Points on a hilly landscape, in no order, each with its height.
A climber steps from a point to the highest of its 2 nearest points, and stops where none of them is higher. Distance is the straight distance between rows; heights are no part of it.
Neke (h 92): [-35  -4  11   2   0  -5 -43 -19 -48  28  -5  30 -22  -7 -30 -36 -22  -4
  57 -11  -7  11  13  25]
gaz (h 638): [-21  22  20 -13  -2  11 -31  17 -59  -1  20  29   2 -22  48 -14  17  21
   4 -25 -37  27  15  18]
mozuf (h 229): [ 13  15  -6   1 -34  23  33  -2  59 -17 -14 -35 -14  11  -3  32 -13 -17
 -26  14  32 -21  16  13]
taga (h 256): [  9 -30 -24  16 -20  -9 -15 -26 -27  11 -22  14   2  -3 -26 -19 -10 -18
  63 -18  -2  25  -2  21]
beza (h 521): [  1 -17  -7 -23   5  -7   1  14 -38  -5   4  72 -13 -35 -30  11  -5  24
   3  23  -4  19  11 -21]
vibis (h 232): [ -3 -28 -25  24 -19 -17 -10 -13  -8 -14  -4   9 -15   8 -20 -35  -7 -21
  59 -20   0 -10 -17  22]
sapa (h 312): [-25 -12 -13  43  -6 -34   7 -23  -1 -39 -42  -2 -14  34   4 -42   7  -9
 -12 -22 -13  -1 -45  56]
kisu (h 460): [ 38  -9 -13 -18 -12   7  16  30  50  -5  13   3  -5  12 -34  35  -9  -6
   9  33  31 -13   9 -22]
nale (h 443): [  4  15   5 -32  24   0 -10  17 -28 -25  44  58  -7 -24  14  14  13  38
 -43  29 -29   9   3 -30]
boto (h 192): [ -7 -21 -10  -6  -9 -23 -36  20 -34   5  -2   7  16  10 -17  -9  11  12
  27 -24 -10  23 -10   6]
sonis (h 377): [  6 -15  -3   2 -11  21  26   4 -39 -30  22  40 -23 -21  22 -30   3 -21
  27  -8 -24 -13   8 -14]
vir (h 544): [ 23   7  -6 -23  -2   1 -35  31 -24  47  19  -9  20 -38 -26  21   6  20
  32   7   2  33  15 -24]
Mol (h 453): [ 17  29   4  -7 -24  19  -4  28  18 -28 -10 -28 -23  16   6   9  -3 -16
  24 -20  16 -22  20  17]
geko (h 490): [ 32  43  11  -3  -3  28 -12   9   5 -22 -12 -12 -17  29  15  10  -1  -2
  17  -5  -1  11  22   6]
renes (h 439): [-17 -12  -3  13 -39  22   6 -29  13   7 -12 -25  34  16  30  -1   0 -24
  -8 -19  12  24 -15  59]
Bas (h 123): [-29  -2   7  23   4   9   0 -18 -10  39  -4 -46  32  -8  47 -34  22 -23
  -2 -40  -5  19  -8  23]
kiz (h 558): [ 13  31   1 -38   9   4  20  55  24 -34  -5  21 -24 -36  11  28  12  26
 -53   4  14 -30  11   1]
Lud (h 459): [-10   1   3   5  15 -26  -3  16  -9 -17 -14  13 -12  19 -10 -18  14  11
 -12 -13  -6 -13  -5   1]
zolag (h 566): [-25  -8   8  10  -8 -12 -31   7 -69  -8  -4  25  -1 -13  40 -39  18   5
  22 -51 -37  23  -3  35]
vede (h 248): [  8   9  -3   0  38  -6  37  14 -30 -31 -22  55 -36 -47  15  -2   3  12
 -31  -2 -27 -16  17 -27]
gad (h 500): [  8  32  14 -13  19   3 -33   7  20  42   5 -38  28   5 -19  25 -15  15
  11  11  17   2  19  -2]
fusig (h 186): [ 44  24  -1 -17   2  32  -1 -16 -18   5  21  12   5 -19  26  10  13   9
  -7  25 -20  36  -5 -30]
sukup (h 613): [ 14  -2   2 -16  39 -20   7  52  21  -1  -9  43 -50 -13 -47   3  -8  11
   8  20  23 -13  30 -35]
bov (h 390): [-40  -7   4  16 -38 -12 -14  -4  25 -19 -10 -21 -10  50 -15  -6 -11  -6
  10 -10  14 -20 -15  58]
keseb (h 410): [-29 -13   1  -1 -44  18 -15 -17   5  10 -17  -8  29  17   5   9 -12 -15
  15 -15  26  21  -6  67]
Led (h 383): [-37 -16  -6  -5 -38  -3  18  18   4 -17  -8 -17  20  -9  18   0   9   0
 -30 -23  23 -16 -25  47]
did (h 554): [ 33  20 -12 -34  11  11  -1   9  -4  33  32 -11  14 -66  17  16  11  25
 -33  34   2  14 -11 -30]
Puba (h 586): [ 19  23  -1 -37   0   4 -44  58 -22  22  28 -10  13 -40  -1  18  17  28
  17  -6   3  12   6 -21]
nufaf (h 563): [ 20   5   3  10  32  -2   2 -25  30  35  28 -56  25   1  27   8  19  -2
 -25  20 -21  -8 -22 -56]
Rolab (h 323): [-17 -36  -4   7 -15 -28  -8 -11   8 -18  15  42  -2  37 -41 -14 -10  10
  -2  25   6  -2 -22   0]
Kapaz (h 526): [ 31   8   5  -8  21   1   0  -2  37  29  18  -8  17  11 -26  27  -8  16
 -24  45  10  10   2 -39]
mal (h 599): [ -1 -26 -15  14   2 -19  11 -18  -1  32 -25 -37  55  -9   5  12  16   3
 -22 -13   3  32 -26   4]
seg (h 564): [  9  -1  -4   9  11 -20  20  27  51 -21  -4 -16 -30  27 -11   3   9  -6
 -24   7  17 -41   7 -22]
tenib (h 153): [  0  -9   3 -18 -39  22 -44  -5 -16  41  28  -5  54  -8  26  -2  22  -4
  29 -23   6  52   2  27]
zov (h 333): [-57  -6  12  24  -4  -7 -31 -37  -8  36   3  -8  19  25  -1 -37  -9 -13
  19 -15   2   8 -12  40]
Bazo (h 622): [ 33   4 -10 -16  40  -6  25  16  31  14   7 -13 -12 -38  10  12  19   6
 -49  24   0 -21 -17 -64]
dofa (h 331): [-41  -5  13 -14 -12  -9 -38  15 -54 -30 -12  52   2   3  20   1  -1  24
  -1 -23 -13  21  -6  55]
fidi (h 491): [ 17  32   7  12  24  12  14   0 -32  -6 -14  -7 -31 -17  30 -30   1 -14
   7 -18 -17  -8  17 -21]
gom (h 264): [-19 -20  10  34  -3  -8  14 -31  49  12   3 -59  35  41  15   5   6  -8
 -32   2  -3  -9 -25  11]
Vipad (h 208): [ 12 -44 -35  10 -36 -23   6   9  13 -31   1   1   2  27 -28  -2   3 -17
  36 -11  17 -11 -20  20]
dube (h 302): [-38   5  18 -11   3   0 -31 -16 -28  -6   6  57 -23  19 -26  -7 -22  20
   0  22  -2   5   5   8]
kimut (h 454): [ 55 -21 -14  16  -5  -7  30 -28  74   4  -8 -51  32  16  13  47   3   2
 -37  29  -4   2 -19 -32]
datel (h 145): [  7  -8   1 -16 -39  30 -21  14 -29   3  28  13   5  -4  13 -11  -3 -20
  63 -20   6   7  14   7]
fek (h 122): [-20 -15  10  20  -6   5 -21 -33  28  40  31 -50  63  37  33  -4  12 -12
  14 -14  -5  29 -10  23]
lemo (h 347): [ 13  18  11  -6 -24  41  18   1 -39 -44  13  33 -25 -20  52 -12   6 -18
  21 -15 -24 -12  16  15]
rumu (h 545): [-18   4  13 -29   1  17 -17  28 -17  15  50  20 -16 -19 -16  -6  -9  -3
  26  18   7 -15   9 -28]
big (h 735): [ 13   6   2 -34   2  -8 -20  64 -11 -12  -5  28 -19 -17 -24  20  -2  14
  24  -6  17  -9  13  -8]
fegug (h 591): [ 36  16 -10 -29  20   3  22  10  11   7   4   6  -1 -46  10  21  12  23
 -60  31   5   0 -17 -33]
Lek (h 315): [  1  -3   0  20 -14 -10 -25 -16  33   2 -26 -22   1  47 -45  15 -36 -13
  50  -3  18  -8  14  35]
Sisu (h 507): [ 31   7  -1  10  26  -4 -13   5  -4  15  18 -24   4  17 -10  -5  13  -6
  39   1 -19   8  13 -49]
kinil (h 644): [ -2  27   5 -39 -19  32  -3  22   1  -3  25  12   3 -24  14  22  -1   8
 -21   9  15 -15   0   4]
tibu (h 440): [ -3  21  22  -3  22  12  -7  12  19 -12  33  24 -39  34 -27  -8 -16   1
  13  30   2 -24  16 -36]
moted (h 582): [ -2 -11  -3 -14  -1  15   5  12   0  28  49  -5  12 -19  -4  -7   4 -14
  16  19   9 -12  -8 -38]
Zozet (h 380): [ 30   4   5  18   5   3   0 -23  67  19   2 -61  39  27 -19  49 -24   0
  16  12  13  -4  24   3]
Nisam (h 452): [ 47  29   4   0  -9  20 -12  -1  26  -7   2 -46  14  33  17  26   5  -3
  10  -6   0  14   6  -4]
based (h 68): [-38   4   8   1  17 -13  -5   6 -38 -21 -19  51 -49 -21 -21 -33 -29   1
  24 -14 -10 -34  16  24]
gat (h 367): [-26   6  23 -11 -19  -9 -41  22  28 -16  20  10  -4  53 -23  16 -10  16
 -21  16  13 -15  -6  12]
Rizif (h 561): [ 35  10  -3 -17  20  -2 -19 -13  17  60  40 -27  34 -18 -19  27  -1  24
   1  46  -4  24   4 -43]
vovov (h 47): [-18  22  12 -24  30   6  14  57 -22 -25  18  45 -41 -52   3   1  -5  10
  -3  -1  -6 -48  26 -11]
pir (h 412): [ -8  31  20 -14   0  13 -24  30  22 -31   2  20 -50  39 -27   8 -22  -4
  23  17  20 -30  25   4]
bevem (h 285): [-32 -22   1  21  21 -30  18 -39  -4   2 -16  14   1  17 -23 -26  -4   4
 -33  15  -2  -4 -27  -7]
susu (h 512): [-12 -11   1  11 -11  -5 -14 -10 -44  -8 -18   9  20   4  37 -26  20  -2
   7 -36 -20  37 -18  38]
rosu (h 257): [-31 -10  -5   9 -30  18  29 -24   3  -6   6  -1 -29  -7   2 -34 -15 -38
  22 -13  17 -38  -1  36]
vesu (h 38): [-18  30  21 -17  15  22   1  45 -28 -13  24   8 -30 -38  19 -20   0  -6
  13 -12  -5 -42  18 -14]
Tig (h 356): [-17 -20   0  -8 -21   1  -6 -25 -12  30 -15  22  30  -3 -31   9 -15   3
  -1   9  22  23  -5  21]
Fesak (h 382): [ -9  -7   4  14  42 -53 -24  17   7  19  -6  -4 -15  25 -53 -13   4  18
   8   3  -3  -6   6 -33]
Lova (h 296): [-18   0  15  21  18  -6 -26 -50   7  55   2 -31  47  25 -20   6 -17   8
   9  13  -4  37   8  -1]
Zup (h 487): [-12   1   1  -7  16 -21  -3  25 -34 -16   7  20  -1 -15  11 -12  24  23
 -22 -15 -19  -1  -7 -15]
pez (h 215): [ 23 -18 -19  11   9 -45 -24  13 -15   0 -37   4   3  14 -48   3   5  13
  35 -15   0  21   1  -6]
simem (h 114): [-10  10   9 -10 -11  30 -34 -25 -20  50  25   8  14  -6  -9  -1 -11  -1
  37  12   1  43  21  -3]
dad (h 488): [-30   1  16 -35   8   1 -37  20 -58   4  27  67 -23 -27 -17   8  -7  29
  22  16 -22  15  23  -9]
mupa (h 359): [-48   1  12  19  -5 -13 -32 -31  11   4   4  -6 -12  50 -23 -34 -19 -14
  32  -8   4 -27 -10  38]
dapa (h 473): [  3 -31 -19  16 -39   7  22 -23  32   1 -15 -39  41  21   4  23   0 -20
  -6  -9  19  12 -15  35]
geb (h 204): [ 16  25   2 -14   3  12  26  33  -6 -45   9  10 -11 -23  53   8  27  13
 -46  -8 -18 -17 -13 -12]
vel (h 556): [ 17  -8  -9 -12  19 -11  19   6 -10   5  -6  40   3 -36 -22  14  -1  25
 -39  29   8  16   0 -32]
fubiv (h 492): [ 41 -11 -15 -31 -17   0  13  38  28 -29   7  37 -17   2 -34  34  -4   8
   0  27  30   2   4 -19]
Sur (h 262): [ -9  12   4  -3  32   9  34 -25 -31  -1 -22  21 -19 -41   9 -12  -6   2
 -42   7 -11  -2   3 -26]
mes (h 301): [-21 -42 -12  31 -11 -26   8 -46   7   1  13  10  17  43 -22 -28  -5  -9
   2  12  -3   5 -31   2]
Kitus (h 522): [ 12  30   5 -42   1  31 -16   7  -3  43  55  -4  15 -54  16  11   3  14
 -10  34   7  19   4 -15]
mavep (h 403): [ 22 -16  -9  15   3 -19  12  -6  56   9 -23 -35  22  23 -40  41 -18  -5
  14   9  25  -6  14  -3]
Nom (h 378): [-18 -19  -1  -1 -24   8 -20 -21   1  40  -5  -7  52   3 -17  19 -16  -2
  15  -6  31  21   2  34]
kala (h 374): [  0 -16 -17  40  10 -44 -10 -13  46 -12 -15 -30 -11  57 -35 -20 -10  -9
  40 -11  -2 -36  -5   9]
Gozul (h 340): [-15 -15   6  29 -19   5 -12 -52  42  13   2 -33  19  59 -17  11 -34 -19
  47   6  12  -2  13  41]
Pema (h 350): [  1 -14 -11  46  20 -35  -3 -24  22  -7 -21 -42   6  45  -4 -24   7 -15
  20 -23 -16  -3 -19   5]
funub (h 607): [ -5   9  12  23   7  27  11 -64  16  41 -18 -39  44  10  34   3  -7 -17
 -23   1   0  38 -11  21]
zireg (h 530): [ 20 -21 -13 -23  15 -12  24  36  16 -12   6  44 -13 -33 -28  24   1  16
 -35  32  24  -9   0 -33]
fugu (h 240): [ -8  -4  -7   7 -38  29  26 -23  27 -10  -5 -15  -8  18  -8   7 -24 -30
   3   4  23 -17  12  27]
ratuf (h 295): [-48   0  -8  33  -7 -28   2  -7   1 -31 -35  -1 -37  25  -6 -51 -10 -10
   6 -27  -1 -33 -36  65]
tiz (h 274): [ -3  -5   9   9  28 -10  27 -36  -2  -8 -17  26 -14  15  -1 -13  -6   5
 -47  23 -12   4  -8 -32]
Mugi (h 669): [ 14  -1  -1 -22   8 -11 -15  60   0 -14  -9  41 -47 -14 -43   4 -13  -1
  48   1  17 -15  28  -9]
vava (h 317): [-37  20  25  -6  10  -6 -46 -13 -23  17   6  23   3  32 -19  -4 -18  22
  -4  14  -6  16   9   9]
sekam (h 344): [-21 -15   8  -7 -18 -21 -36   7  16 -25  10  26 -14  60 -40  -3 -16   9
  14  12   6 -17  -9  12]
gesev (h 562): [ 29  36  12 -11   1  46  35   5   8 -39  12  14 -43 -14  38   4  -5 -12
 -21  14  -7 -22  20 -21]
ziv (h 191): [-10   1  -9 -22 -18  16  24  29 -25 -39   7  25   6 -49  45  10  17   9
 -34 -23  -3 -18 -12  19]
mimaz (h 79): [-17  -7   0  10  20 -21 -13 -13 -31   2 -20  43 -39  -4 -48 -41 -26  -3
  36   3  -6  -3  11   4]
kabem (h 706): [-33  25  15 -24 -18  32 -10  12  -8  28  23  -7  26 -21  23   2  -2  -4
 -11  -5  24  -2   1  26]
Binu (h 342): [-21 -20 -10   4  11 -23  23   2  16  26  -5 -20  16 -14 -39   0 -10  -5
 -19   9  25 -24  -8 -15]
Nekir (h 202): [ 39  29   1 -15  12  18  -4  -2 -40  -6   9  10   5 -37  53  -1  26  21
 -28  -7 -38  32  -7 -27]
lofin (h 316): [ -9  13   5  -3 -18  15   3  23 -48 -59  -6  50 -34 -22  45 -16  -5  -4
  19 -32 -32 -28  21  41]
bito (h 57): [-12   9  11 -13  29  -6  13  39 -31 -30 -12  61 -62 -44 -18 -17 -17  -5
  28  -3  -3 -37  38  -1]
Lobol (h 298): [ -8 -15  -7 -13 -15  -2 -17  12 -67   0 -25  48 -11 -43  -8  -9 -17   6
  45 -25  -4  14  21  29]
torug (h 602): [ 12  30   0 -34  -8  42  25  12  21 -11  37   9 -19 -35  20  19  -3  -4
 -31  32  14 -22   1 -23]
lazor (h 270): [-16  18  12  11  12   2   2 -18 -37 -42 -11  40 -28  19  28 -22   0   3
 -11 -13 -33  -1   5  19]
lev (h 355): [-19  -5  -8  22 -22  -2  11 -18 -31 -26 -45  16 -22  -6  16 -33 -10 -18
  22 -37   1   2 -13  65]
tolel (h 235): [ 12 -32 -17  22   5 -49 -13   1  20  -9 -47  -6  10  33 -54   9 -10   9
  19  -4  15  10 -10  14]
Sirud (h 472): [-21 -24  -9  23   0 -25  -5 -12 -33   8 -41   1  33   5  12 -22  15   6
  -6 -29  -6  45 -25  40]
Tuva (h 587): [ 23   9  -7  -9  28 -16   8   0  33  38  19 -52  32 -22  17  13  22  12
 -47  20  -3  -8 -24 -50]
Faf (h 524): [ 24  48  11 -12  20  41  19   5 -22 -10  -5   6 -31 -35  30   0 -10 -10
   2  -3 -12  -6  29 -19]
dunu (h 548): [ 53  30   1  -4  31   3  -9  11   6  18  17 -40   2 -13  14   9  19   9
   8   3 -21   8   3 -51]
kogek (h 646): [  3 -16  -3  31   7   4  20 -53  19  24 -27 -59  49   7  37  16  13 -16
 -22  -7  -7  38 -31   5]
Kedes (h 219): [ 47  37  -5 -29  25  19  13  30 -17 -24  17  11 -15 -57  52  15  18  16
 -33  12 -30  -4  -3 -33]
guz (h 424): [ 28  15   2  -2  -6  -1 -25   6  25   1  14 -37  33  34  10  29  14  18
 -12   2  -3  14 -12  -5]
Gimi (h 427): [  6  -1   3  10  47 -35  15  29  -5 -18   2  16 -43   1  -5 -33  26   4
  -9  -4 -21 -26   4 -55]
Topop (h 357): [-20   4  16   7  28 -42 -43  18  -7  38   0 -19  27  23 -35   4   6  31
  -1   1  -3  16  -3 -10]
Tofo (h 309): [  4  -3  -8  24  23 -12   5 -27   4  28 -30 -35  15   2 -29  -4 -11  -8
  24 -10   7   5  10  -7]
puvu (h 343): [ 16  38   5 -21  26  11   2  14 -43  -9 -28  44 -14 -50   9  22 -11  30
 -21   6 -13  16  35   2]
gumuk (h 314): [-51  -6  22  18  10  -1 -30 -45 -11  61   2 -19  43   8  -2 -18  -6  -8
  10  -5  -1  26   1  24]
kerek (h 573): [ -9  31  18   7   7  28   4 -37   1  30 -22 -36  25   0  23   5 -11  -3
 -24  -4  11  23   1  28]
lile (h 158): [ 10 -10  -4   7  -6  26  16 -42 -37  13  14  11  26 -15  50 -18  21  -9
 -19  -4 -27  35 -18 -19]
Zef (h 650): [-13  30  17 -25 -16  47  -1  -1 -16  31  40  -9  15 -42  52 -12   8 -12
  -5 -13   5   1   6  12]
Resu (h 420): [-13  13   2   3 -34   6 -17  19  20 -40  -6 -18 -22  47   1   2  -1  -6
  16 -20   9 -17   0  37]
Fuvut (h 134): [-29 -20   1  15  -5   5   0 -34 -28  50  -1 -10  34 -28  35 -43  16 -32
  10 -38  -8  32  -9  27]
bega (h 271): [  1  -2  -9  -2   0   6  15 -15 -54  10 -32  35  -6 -47 -15 -15 -16  -7
  15  -7   3  18  18   3]
dudef (h 464): [-18   4   1 -18  28 -16  -1  39 -19 -26  37  39 -14 -20  18  -1  29  25
 -37   4 -24 -19  -6 -27]
Sebov (h 535): [  6  40   8  -8  14  11 -10  -5   7  49  -3 -47  25 -23  10  14  -5   8
 -21  -1  15   6   6   4]
nula (h 423): [ 60   4 -18   9  -2   5  13  10  30 -17 -11 -49   6  17  21  21  17 -16
  16 -16  -3  -1   6 -21]
veka (h 466): [ -5  18  12  -1  20   6 -12   2  22  13  11 -18  -9  26 -25   3 -18  -8
  21  12  15 -21  21 -18]
fen (h 397): [  5 -21 -18  19  13 -34   5  11  30   1  -2 -13 -23  17 -44 -16  -3 -18
  44  -6  11 -38   2 -10]
ked (h 289): [-36  -7  10  -7 -15  13  -2 -13 -16 -28   9  62 -32  17 -17 -12 -24   0
   5  18   6 -14   2  20]
kaba (h 277): [-11 -48 -11  27 -23 -32 -10 -26  13   2 -14  -3  47  44 -25   4   3   7
   0  11   8  34 -35  26]
Vapun (h 724): [ 14 -14  -9  37  -7  12  56 -49  48  -8 -34 -47 -12  11  17  12  -6 -36
 -35  11  -5 -17  -8 -15]
bosu (h 384): [-29  -6 -10  16 -16  -9  30  -2 -26 -58 -41  32 -31 -16  24 -28  -7  -4
 -11 -33 -11 -28 -12  61]
rifi (h 254): [-10 -40 -21  25 -12 -51 -22  -4  11  -7 -28   0  24  45 -44 -11  -6  10
  23  -7   8  13 -35  31]
zusat (h 138): [-12 -18   5  -1 -29  20 -34 -17   5  40  34 -18  59  15  44  -7  27 -10
   9 -18  -1  52 -16  31]
tivi (h 362): [  4   3   1  27 -16  19   8 -36  68   9  12 -54  21  44 -11  34 -30 -16
  32  13  11 -15  26  17]
botus (h 653): [ 10  -1  -4   9   5   3  29 -12  19  -3  -8 -36  10   0  37   4  26 -10
 -44  -3 -10  -4 -28 -22]
zabav (h 528): [ 26  30   2  -9  -9  20   5  -3  -6 -27 -25  12 -16   7  16  12  -1   8
 -20  -3   2  12  12  11]
Mutub (h 187): [  1 -30 -19 -16 -29  -1  -4  24   8  -7   6  16  -4  -1 -39  12 -12 -11
  40   7  29 -12   1   5]
Lasi (h 697): [-12  15   9 -21  -6  24 -14  12 -55  -3   9  44   0 -42  33   4   1  11
  -4 -16 -16  13  13  24]
Bida (h 433): [ -4   2  -4  12   9 -17  24   6   8 -28 -43  -2 -26  15 -14  -8  -3  -6
 -14 -14  10 -15  -2  18]
Mano (h 555): [-11 -13  -3  -3   6 -19  -9   5 -23  35   7 -17  42 -18   1  -2  18  17
 -20  -6   1  25 -17  -9]
Fodif (h 760): [ 12 -12 -11  32 -18  10  52 -36  28 -36 -35 -21 -33  22  21  -5  -1 -33
 -35   0 -12 -14 -14  -2]
lod (h 364): [ 21  40  11 -12  44  -4   9  17  -6  -2 -38  12 -20 -29  -3  11  -3  28
 -39   4   3   4  27 -18]
Poko (h 334): [-45   2  17   8  15 -28 -58  -6 -25  38  -6   1   7  26 -36 -13  -7  21
  13  -7  -6  13   3  10]
mobo (h 354): [-45  -7   0  -8  -8 -13 -11  11 -40 -46 -20  55 -13  -7  13  -7  -2  14
  -8 -24  -8 -10  -4  56]
Sagol (h 783): [-41   2  12 -12 -11  13 -14  -2 -36  20   7  17  13 -22  15 -16  -3  -9
   7 -17   3   5   4  26]
mufan (h 381): [ 20  35   9 -10  45  -7 -14  20  -4  22 -17  12 -12 -11 -32  11 -10  32
 -11  19   3  20  29 -34]
tude (h 337): [-29 -43 -17  12 -17 -26  27 -23  -8   0 -29   6   7 -12 -22 -29  -8 -13
   2 -11  22 -13 -28  26]
tar (h 127): [  8  -5  -1 -13 -30  41 -12 -22   0  23  33   2  11   0  -2   5 -13 -26
  52   6  15  16  15   6]
zanaf (h 175): [ -8 -21  -5  -5 -19 -10 -45  11 -40  30  15  -3  32  -3   5 -15  26  10
  34 -32 -15  46  -5   8]
Mon (h 239): [  1  11  10  13 -32  18  22 -16  57  -5 -14 -48  14  32  12  31 -11  -5
 -46  15  25 -10  -2  19]
vilu (h 105): [-19   9  14  -6  -1  10 -43  -7 -39  50   4   3   0 -10 -25  -6 -10   0
  54  -6  -7  31  28   3]
depo (h 475): [ 37 -26 -11  16 -23  14  27 -32  61  12  15 -64  41   6  25  45   8 -13
 -26  19  -6  -7 -22 -17]
davur (h 807): [ 13 -14 -15  11 -19   7  65   0  23 -46 -30 -10 -41 -10  25   1  11 -27
 -48  -6  -2 -33  -8  -7]
Fala (h 430): [ 24 -32 -18   6  -2 -21  11  14  60  -8   8 -15  -4  33 -46  19 -10  -9
  25  23  27 -24  11 -20]
vipum (h 474): [ 30  29   3 -13  10   5  18   2  38 -21 -25  19 -15  10   1  31  -7  27
 -63  35  15   1   6  -8]
rem (h 514): [ -5  -1   0 -14  17 -17 -14  20 -46  13  20  11  13 -39   4  -4  26  27
 -12  -7 -24  22  -4 -32]
vutoz (h 515): [  9 -23 -21 -11 -33   2  24   4  20 -20 -21  -2  22   0 -14  30  -4   3
 -14   4  25   5 -12  16]
geves (h 409): [-20  -3  -7   9 -18  -5  35   1  -3 -41 -42  -4 -12  -1  22  -5   4  -6
 -32 -23   2 -11 -18  38]
Ruke (h 684): [ 18 -15 -13  26  -2   2  36 -44  19   3 -28 -52  20  -2  40   5  15 -24
 -29  -8 -11   4 -28 -16]
mida (h 755): [  0 -12 -13 -11 -22  10  55  16  16 -34 -15   8 -29 -27   2   0   1 -13
 -29   0  20 -34   7  -1]
ruzol (h 165): [  6 -26  -3 -18 -30   8 -23  37 -33 -12  13  27 -17 -11 -18  -6  -4 -13
  64 -17   9 -11   6  12]
Sef (h 572): [ 15   1 -11 -17 -29  20   7  10 -17 -27 -14  23   8  -3  15  15   0   3
   0 -13   6  15  -2  22]
vuf (h 406): [ 30   2   1  20  41  -9  27   8  20  -2   4 -22 -32   2   1 -16  16 -17
   3   7 -15 -24   5 -67]
Vop (h 432): [ 38 -28 -14  22   1 -21  39  -3  80 -10 -10 -59   4  28   2  35  12 -11
 -21   3   3 -28  -3 -26]
budi (h 405): [  2  -7   1   9  47 -45 -12  34 -26  11   5  10 -21  -4 -30 -26  24  16
  10  -3 -22  -2   5 -51]
venog (h 442): [-35   8  14   3   0  19 -11 -26  15  30  29 -24   9  22 -10 -13 -20 -15
  21  10  11 -20  11   0]
Rabor (h 546): [  2 -19 -10  -3 -26  16  16   2  14  -4  41 -10  11  13   4  -3   8 -20
  15   8   4 -10 -12 -22]
rubo (h 426): [  7  -6  -2  23   6  21  25 -48 -13  18  -8 -18  -1  -8  15 -34 -10 -36
  26 -10  -6   2   6  -8]
Fon (h 234): [ 44  17  -3 -21  34  13  41  29  -8 -34  -7  39 -40 -60  30  15  14  13
 -35  20 -20 -11  21 -37]
bot (h 455): [ -7  22  12  18   8  23   5 -36 -30   8 -10  -3  -8   3  34 -37   3 -23
   9 -19 -19  12   8   7]
lelod (h 147): [ -9 -19  -4   4  -4  10   7 -28 -47  34  11  11  23 -36  30 -37  23 -11
  -4 -19 -20  40  -6  -6]
buk (h 398): [ 64  -2 -21   2  15  11  30  11  40  -4  -9 -36  -4 -11   3  26  15 -20
  16   2   6  -3   6 -46]
gefa (h 508): [ 16 -24 -12  13 -39  20  23 -24  28   0  28 -33  35  14  26  13  14 -17
  -4   1   2   6 -23   0]
Podoz (h 253): [-22 -19   4  34 -22  -5  29 -15  68  -6  -2 -82  19  40  15  19   0 -11
 -34  -1   7 -23 -18  33]
tume (h 327): [ -8  -5  -4   5 -21  -6 -12  -2 -55 -10 -41  28  -8 -25   7 -23 -13  -9
  41 -39  -1  14   5  54]
bosug (h 594): [ -6   0   3  15 -12   2  40  -1  55 -29   9 -34 -25  29  14   7  16 -15
 -58  13   3 -36 -15 -15]
Bapu (h 328): [ -1   3  -5  -4  26 -10  16   1   0  29 -24 -21   1 -30 -32  -2  -9  -6
   0  -1  23 -15  14 -29]
silet (h 173): [ 34  -4 -12 -18 -26  30   2 -23  -7  -5  30  11  18  -2  33   7  17  -1
 -23  17 -12  34 -16 -26]
tibi (h 597): [  3  35  10 -38   3  10 -17  44  16 -17  20  21  -9  -6   0  32   4  34
 -38  19  16 -14  10  -3]
bakek (h 624): [  9  -8  -5  10 -17  -2  29 -15  28 -25   6 -24   7  30  32  15  15  -3
 -67  12  -7  -1 -34 -19]
Lili (h 358): [-44 -22  -4   2 -11 -23  18   1  11   6 -16 -11  20  -5 -19  -2  -7   2
 -39   3  30 -19 -21  21]
raso (h 286): [ 18 -26 -20  20  -3  -8   4 -41   0  25 -29 -21  23  12 -35   5 -20 -17
  68  -6   9  15  15  11]
maru (h 537): [ 10  -2   7  17  35 -10   6  -7  50  21  25 -54  16  25  -5   7   6  -2
  -5  12  -4 -25  -2 -45]
Laki (h 400): [ 23  21  11 -15  45  -6  -7  28  -4  15  24  29 -22  -8 -26   6   3  26
 -11  42  -9  13  21 -56]
dugu (h 501): [ 43  22   5   0  10  13  11 -15  49   3  -1 -14   2  22  -5  29  -7  11
 -37  39   2  -2   2 -29]
gurak (h 592): [ 44  36   5 -16  30  -2 -20  38  -9  -7  11  -8  -8  -5  16   9  25  24
  -7  -1 -25  16   7 -39]
riloz (h 391): [ -9  13  12 -11 -21   4 -30  17  18 -11  18  -3  23  40   3  26   3  29
 -26  20   9   3 -16  15]
zape (h 294): [-22  18  17  10  18  -2   4  11 -61 -45 -14  50 -33 -23  47 -27   1   2
  12 -32 -40 -20  19  28]
tezef (h 419): [ 10  13  10 -36  25 -13 -25  52 -11  -1  50  48 -16 -19 -23  19  13  45
 -14  39 -12   9  14 -41]
Kib (h 399): [  0 -23 -12  10  -5  12  35 -23 -28  -6   6  14 -19 -24  13 -35   3 -29
  17  -9 -12 -15 -10 -16]
tuku (h 513): [-28  -4  11 -28  10  -1 -25  41 -37  -3  35  48 -39 -20 -20 -10  -6   5
  38   6 -16 -19  16 -20]
gipa (h 332): [ -5 -17 -11  52  -3 -30  13 -20  28 -36 -32 -41 -21  55   4 -28  11 -22
 -10 -19 -20 -12 -32  24]
dalu (h 656): [ 38  30  -3 -25  12   1 -33  58   7  -2   5  -5  -8  -1 -12  29   9  13
  22  -1   5   7  14 -26]
Nupaz (h 278): [ -7 -11   8  23   2  -7   8 -45  30  21   5 -35  44  34 -10   9 -10   0
  -8  19   2  10  -9  -3]
divet (h 308): [-40  -6  17 -20  -5 -22 -61  25 -67 -16   5  53  -6   4   5   1   7  31
  18 -28 -28  20   4  31]
Zeva (h 272): [-46  -8   2   7 -26  15  12 -18 -11 -24  14  34 -43   2  -4 -40 -25 -23
  15  -6   0 -35  -2  27]
tuzi (h 576): [ 12   1   9  -6  26 -23   7  46  49 -12  -9  10 -45  22 -39   5  -3   7
  -3   9  28 -33  25 -20]
zolek (h 598): [ 25  -5 -13 -16  -4  10 -16  -4   6  58  40 -29  49 -33 -16  27   2  11
  23  23  11  30  -1 -27]

Where does a climber stop that starts at each point below?
lemo: kinil
dofa: Ruke
ratuf: Ruke
Mon: Sef
Nom: moted
vibis: Ruke
Bas: kinil
silet: Nisam

Call two points neighbours if one is among the 2 nearest of the other. Go from one point of each pair to the other, from neighbour to neighbour, staying as high as possible. Name the lowest point that can't be avoided.
Sef, davur: vipum
davur, zolek: vir
Ruke, big: seg
kinil, Bazo: Kitus
